Each row is a point on a tangle of strands that fork, close into loops and nearly touch. The rows are in no order.
(in the rows, 128 means zero)
Points whose rows are less than 101 apart are linked; no others are. Some points are linked to none.
z930: [124 125 169 121 107 152  85  74  88 153 106 177 131 108 118 116 120 167
 117 107 146]
z123: [147  86 116 120 157 132 150 149 116 112 136 104 144 128 149 108 168  91
 133 117 114]
z932: [116 115 180  80 111 143 110 176 117 171 114 162 109 140 136 157 109  99
 153  73 138]
z696: [121 131 111 185  68 114 112  64 109 144 138 150 116  97 114 156 140 177
 102 156 111]
z990: [134 158 114 138 132 124 114  49 118 104  94 143 157 117 119 168 106 132
 117 160 139]
z109: [155 111 122 107 157 148  87 111 135 142 144 182 156 122 116  91  82 142
  93 134 147]
z889: [139 147 113 140 115 101  90 145 106 126 175 145 101 134 105 111 133 126
  77 104  98]
z617: [181  76  49 134 160  89 174 156 145  81 157 148 128 125 152  84 151 163
 111 158 109]
z19: [109 115  91 162 159 149 110 160 125 154 188 131 105 158 124 115 174  98
 137 134 104]
z879: [128 157 110 152 101 118  99 136 121 152 152 141 112 130  86 117 139 101
  85 110 138]
z882: [148  89 119 136 146 137 116 104 132 125 167 169 123 123 108  79 122 174
  89 135 129]
z970: [135 124 169  68 120 136 100 195  97 177 137 141 100 133 135 122 117 105
 152  56  99]
z739: [199 121  62 123 136 106 157 190 111 135 142  94 116 135 142  89 212 149
 169 156  72]
z5: [ 98 170 138  91 145 173 103 106 100 146  72 139 171 133 101 132  98 122
 147 140 205]
z162: [125  98 165  76 156 165 165 152 148 177 114  93 148 125 140 100 166  97
 172 110 137]
z82: [139 115  89 164 188 172 135 125 179  64 124 122 166 128 153  90 112 138
 103 155 135]
z329: [128 114 176  83  90 134 176 175 162 133 104 111 114 126 131 176 109  78
 135  88 128]
z553: [147 141 156 148  89  95 111 118 116 118 125 117 111 116 131  90 164 168
  70 108 122]
z909: [ 80 146  84 164 100 110  86 176 123 196 182 155 114 132 122 157 109 120
 116 121 111]
z758: [145 125 195 103  91 158 162  96 162 107  73 157 141 110 159 161  95 203
 106 127 134]
z632: [132 134 188 113 106 151 135 106 175 126  56 149 124 123 159 179 100 166
 120 123 162]
z425: [180 122  69 126 124 138 175 180 129 168 157  87 108 125 122  96 199 128
 160 161  48]
z869: [142 141 213 124  69 119 108 110 137 143 109 161  76 118 138 167 126 206
 135  86  98]
z78: [126  94 166  79 154 177 166 165 172 136  94  98 159 137 170 126 126 103
 145 117 155]
z586: [120 126 192  99 123 110  85 153 102 115 147 142 108 137 162 117 151 164
 124  94  82]
z526: [ 98 126 101 120 150 154 126 116 115 101 125 115 182 130 125 139 116  70
 142 165 150]
z320: [102 155 173  83 116 165 136 124 107 149  65 137 152 134 129 157 119 109
 144 123 190]
z805: [150  99 141  40 150 151 148 171 100 118 131 179 159 127 148 130 102 127
 107 100 123]
z752: [158  94 206 152 105 160 172  73 126  77 110 110 150 103 116 132  92 193
 147 135 104]
z661: [130 169 143 110 106  97 107 119 104 167 112  97 125 122  92 138 130  92
 145 105 143]
z616: [137 107 179 113 111  92 110 106 105  94 118 152 120 130 142 146 123 148
 122 110  94]
z924: [139 131 130 172 156 173 141  87 164  42 104 125 147 131 122 112  97 135
  98 139 128]
z793: [ 69 141  87 192 124 124 140 114 173 138 113 159 131 147 118 171  89 129
 125 173 173]
z572: [ 75 128  63 131 156 167 151 143 142 119 154 121 159 137  96 141  89  64
 160 177 153]
z868: [ 68 119  86 177 133 144 134 169 132 165 175 136 106 155 115 126 151  87
 138 135 141]
z708: [126  82 110 183 132 136 126  96 167 117 182 165 125 123 115 106 102 168
  99 160 124]
z873: [ 55 145  92 205 108 120 125 177 145 150 156 117  98 155 123 153 139 101
 130 141 141]
z15: [ 76 184 118 133 127 154  73 164  82 161 174  84 110 144 126 109 144  98
 150 131 113]
z481: [140 199 114 174 122  81 114  80 128 125  89 102  84 137 103 156 154 120
 122 120 135]
z336: [172 148 155 143 132 149 169  27 114 116 110 146 105 110  82 171 109 165
 141 110 109]
z471: [117 121 159 171 114 117  92  98 101  81 166 125 103 121 133 108 152 159
 125 122  80]
z489: [152 131 116 137 109 131 135 117 132 140 118 132 128 127  89 124 127  94
  67 122 163]
z518: [ 91 128  83 149 117 126  92  95 107 146 140 172 155 118 111 174 100 104
 119 164 145]
z764: [141 152 168  90 135 104 114 187 136 155 147  61 120 134 166 102 151 115
 145  93  82]
z363: [ 98 127 142 174 135 118 130 133 104  75  77  94 113 133 140 133 155  71
 166 119 147]
z533: [167 158 165 119 128 134 150  58 128 116  80 175 103 126 107 176 105 151
 110  90 125]
z86: [176  99 116 102 155  89 151 174 109 103 142 108 130 130 165  94 178 136
 135 108  88]
z847: [125  90  64 122 135 139 164 134 164 200 152  76 138  96 124 101 163  89
 179 170 107]
z731: [103 150  98 153 142 142 116  77 116  64 104 130 164 136 128 169 104 104
 132 172 140]
z136: [102 183  67 173 137  97 146  79 133 142 100 133  76 148  73 177 131 138
 143 160 179]
z414: [150 119 174  89  98  87 139 179 142 117 115 117 106 140 148 148 125 106
 120  84 111]
z181: [147  91 174  95 163 155 150 116 164  73 119 153 164 127 162  99 101 198
 117 137 120]
z959: [112 121 137  93 156 121 134 123 144 165 122  77 158 121 102 105 120  74
 167 141 168]
z63: [117  92  92 186 158 157 132 105 192 100 149 137 136 127 135 107 102 143
 103 167 145]
z163: [131 163 174  95 148 108  99  99 133 153  69 160  98 154  95 143  72 118
 163 102 183]
z618: [ 87 139 106 112 133 163  92 110  99 168 114 134 170 119 107 120 115 108
 143 165 201]
z977: [172  89  91 137 155 115 170 141 133  51 135 137 142 115 153  86 125 137
  81 132 130]
z993: [156  99 155  39 113 112 152 196 113 137 136 169 135 125 157 120 120 142
 118  88 132]
z953: [ 91 102  52 140 155 175 166 160 143 146 165 142 165 138 134 157 102  87
 136 163 129]
z814: [108 139 136 160 144 142 116  87 141 125 102 124 125 143 105 106 127 119
 116 154 193]
z680: [155  86 145  92 145 112 208 165 135  51 115 159 133 135 184  86 128 183
 117 108 132]
z622: [119 107 199 119  86 128 115 145 176 136  97 154  95 140 158 166 121 146
 129 105 153]
z532: [154 115 140 122 111 124 128  63 105  96 139 164 150  99 100 128  92 177
  96 155 115]
z121: [138 156 166 139 161 170 146 107 170  68  78 125 146 145 128 137  99 116
  94 120 147]
z10: [105 103 138  68 164 154 179 115 144 161 118  65 148 104 125  90 139  81
 199 133 130]
z239: [146 107 134 159  72 118 118  57  86 123 153 149 129  94  90 138 111 187
 116 148 103]
z569: [128 152 158 113 122  91  87 145 124 149 135  79 128 130 131 116 145 104
 128 106 120]
z124: [166 153 116 104 132  77 143 167  99  89 194 137 108 139 163  67 174 191
 118 114  87]
z677: [156 146 164 108 139 146 149  98 141  81  81 156 140 146 122 165  91 127
  83 105 131]
z623: [143 130 126 173  92  97 118 102 120  98  93  97 122 107 140 129 163 135
  93 125 134]
z234: [ 79 143 163  82 129 138 140 149  90 162 127 103 115 135  89 116 129  71
 195 102 152]
z783: [ 95 142 119 210  90 124  86 117 110 110 157 107  97 115 148 118 162 164
 100 145  94]
z212: [136 156 112 104 113 151 156 119 140 155 108 101 155 113  80 124  97  70
 105 127 167]
z248: [144 165 142 110 165 132  97 182 111 133 164  56 118 146 182  93 163 130
 138 120  72]
z225: [167 142  86 116 161 107 122 177 103 123 191 144  91 161 139  79 185 165
 119 121  70]
z479: [130  97  59 121 140 120 124 149 155 198 176 107 154 114 130 115 137  93
 158 162 117]
z862: [150  70 182 162 118 124 149  81 110  70 142 115 125 112 121 104 115 178
 155 133  89]
z169: [140 119 189  99 113 164 155 117 154  70  92 149 171 114 165 124  94 213
 100 124 126]
z318: [155 154 132 173 132 135 149  18 134 101  96 128 121 114 100 171 110 155
 143 148 127]
z638: [129 194 106 141 150  83 140  62 122 130  77 127  84 139  93 173 146 127
 151 129 163]
z538: [ 96 145  90 205 111 137 141  58 154 126 112 153 118 127 103 180 101 162
 124 176 153]
z938: [ 94 132  87 121 107 147  90 112  74 167 127 145 163 112 105 155 115  87
 138 152 166]
z264: [ 82 142 177  65 107 143 128 162 114 182 134 101 107 111 109 118 114  80
 210  75 108]
z642: [123 161  87 194  93 121 121  45 133 169 116 151  96 115 100 173 130 172
 115 151 150]
z820: [126 144 189 120  76 127  98 130 159 163  89 166  67 135 140 177 116 167
 141  87 143]
z516: [105 123 169  59  99 156 130 168 116 183 108 146 137 110 120 145  79  83
 181  89 136]
z295: [123  82 176 119 144 154 153 146 144 114  80 102 145 127 186 118 154 120
 129 110 151]
z576: [156 113 143  74 163 118  92 130 136 167 127 148 159 127 118  97  89 111
 123 113 155]
z628: [113 117  91 113 148 119 123 138 155 179 162 100 142 121  95 101 114  78
 161 160 158]
z798: [149 116 153  80 131 134 145 137 115 100 112 152 154 134 131 147 109 102
  89 105 128]
z684: [ 90 172  67 165 108  93 136 132 142 158 108 122  94 152  69 163 115 105
 144 164 180]
z874: [117 157  86 157 107 101  78 176 119 159 204 139 109 134 133 137 120 130
  93 124  81]
z434: [ 73 124 102 221  94 125 119 149 137 127 162 137  95 133 138 144 140 138
 102 134 102]
z673: [153 108  69 166 123  85 123 176 130  99 150  80 120 104 154 112 151 105
 121 122  89]
z751: [125  91 181 174 115 119 101  70 100  93 155 119 115 121 111 123 131 169
 166 137  84]
z70: [163 110 158 121 106  86 133  77 117  72 118 151 132 115 121 136 106 168
 100 126 106]
z274: [ 81 188 111 155 111 117  76 149  95 154 144  98 102 149  99 127 143 103
 149 135 141]
z8: [129 124 107  73 166 175 133 135 129 112 129 114 202 125 139 118 112 101
 122 143 135]
z878: [156 123  78 139 160 138 115 176 114 149 191 147 100 157 125 112 184 132
 133 132  70]
z659: [166  70  40 160 141 115 174 181 170 140 150 141 137 124 165 119 153 148
 106 158 112]
z760: [ 66 136  81 164 119 116 151 156 164 162 126 128 136 145  94 152  89  99
 141 168 182]
z474: [134 146  68 103 168 178 125 146 165 115 139  83 221 116 135 108 115 112
 134 159 119]
z118: [155  78 147 106 154 122 161 131 135  75 120 141 143 128 162  95 132 158
 107 121 131]
z435: [137 101 162  74  99 100 164 189 126 102 127 163 105 138 170 136 134 157
 112  88 120]
z228: [137  82  50 130 149 150 147 152 141 128 170 153 164 129 153 129 139 143
  90 169 118]
z143: [117 119 165 143 140 124 138 122 131 103  75  97 130 141 152 132 147  93
 142 112 165]
z369: [ 78 196  91 179  96  97  73 138 115 167 154 133  98 142 107 170 122 123
 135 144 120]
z41: [142 102  98 177 109  71 111 128 138  99 117  84 131 102 151 111 144 112
 103 133 128]
z886: [147 154 206 126  78  97 115 123 118 130 111 138  97 120 134 117 134 196
  88  84 105]
z590: [117 179 132  97 118 126 142 111  88 150  78 123 127 130  89 167 124  89
 151 119 171]
z72: [104 177 112 125 155 150  77 169 100 151 191  64 113 141 160 102 140 116
 134 150  84]
z305: [144 152 134 131 130  94 113  65 138 112  73 105 145 119 126 162 121 118
 125 152 160]
z683: [131 134 181  92 154 108  85 111 148 157  96 142 143 139 115 125  90 116
 139 114 174]
z987: [139  82  75 116 156 150 147 145 102 112 166 144 145 130 141 123 160 113
 114 144 111]
z60: [169 121 134  78 145  71 160 177 119 107 156 142 116 142 171  73 176 179
 128 103 105]
z595: [118 136 181  98 140 127  60 153  86 150 141 152 111 142 148 116 137 129
 139  77 104]
z598: [163 107 100 114 142 141 167 148 147 177 149  61 118 108 126  82 184  97
 170 135  82]
z687: [115 117 124 152 143 122 124 155 102  88 128  90 121 138 144 124 174  69
 144 107 102]

A fork is a point with three links, a tip a point with one. Leave the first point through the second and follow the links. Name the first fork or tip that comes.
z136; z684 | z234
z320; z590 | z212
z19; z868 | z752
z425; z598 | z123
z118; z181 | z673
z932; z970 | z481
z295; z78 | z739
z889; z874 | z518
z683; z576 | z677

How many points has the smallest loop of links through each point below? Write 0 if it is on no loop.
z764 | 0
z847 | 0
z683 | 0

Name the points in between on the shortest way along the links from the first point to the second, in order.
z553; z225 | z886 z869 z820 z622 z632 z758 z169 z181 z118 z977 z617 z659 z228 z987 z123 z86 z60 z124
z847; z977 | z479 z628 z959 z10 z162 z78 z295 z143 z363 z687 z123 z987 z228 z659 z617
z793; z234 | z538 z642 z696 z239 z532 z70 z616 z586 z595 z970 z932 z516 z264
z993; z731 | z805 z798 z677 z533 z336 z318 z990
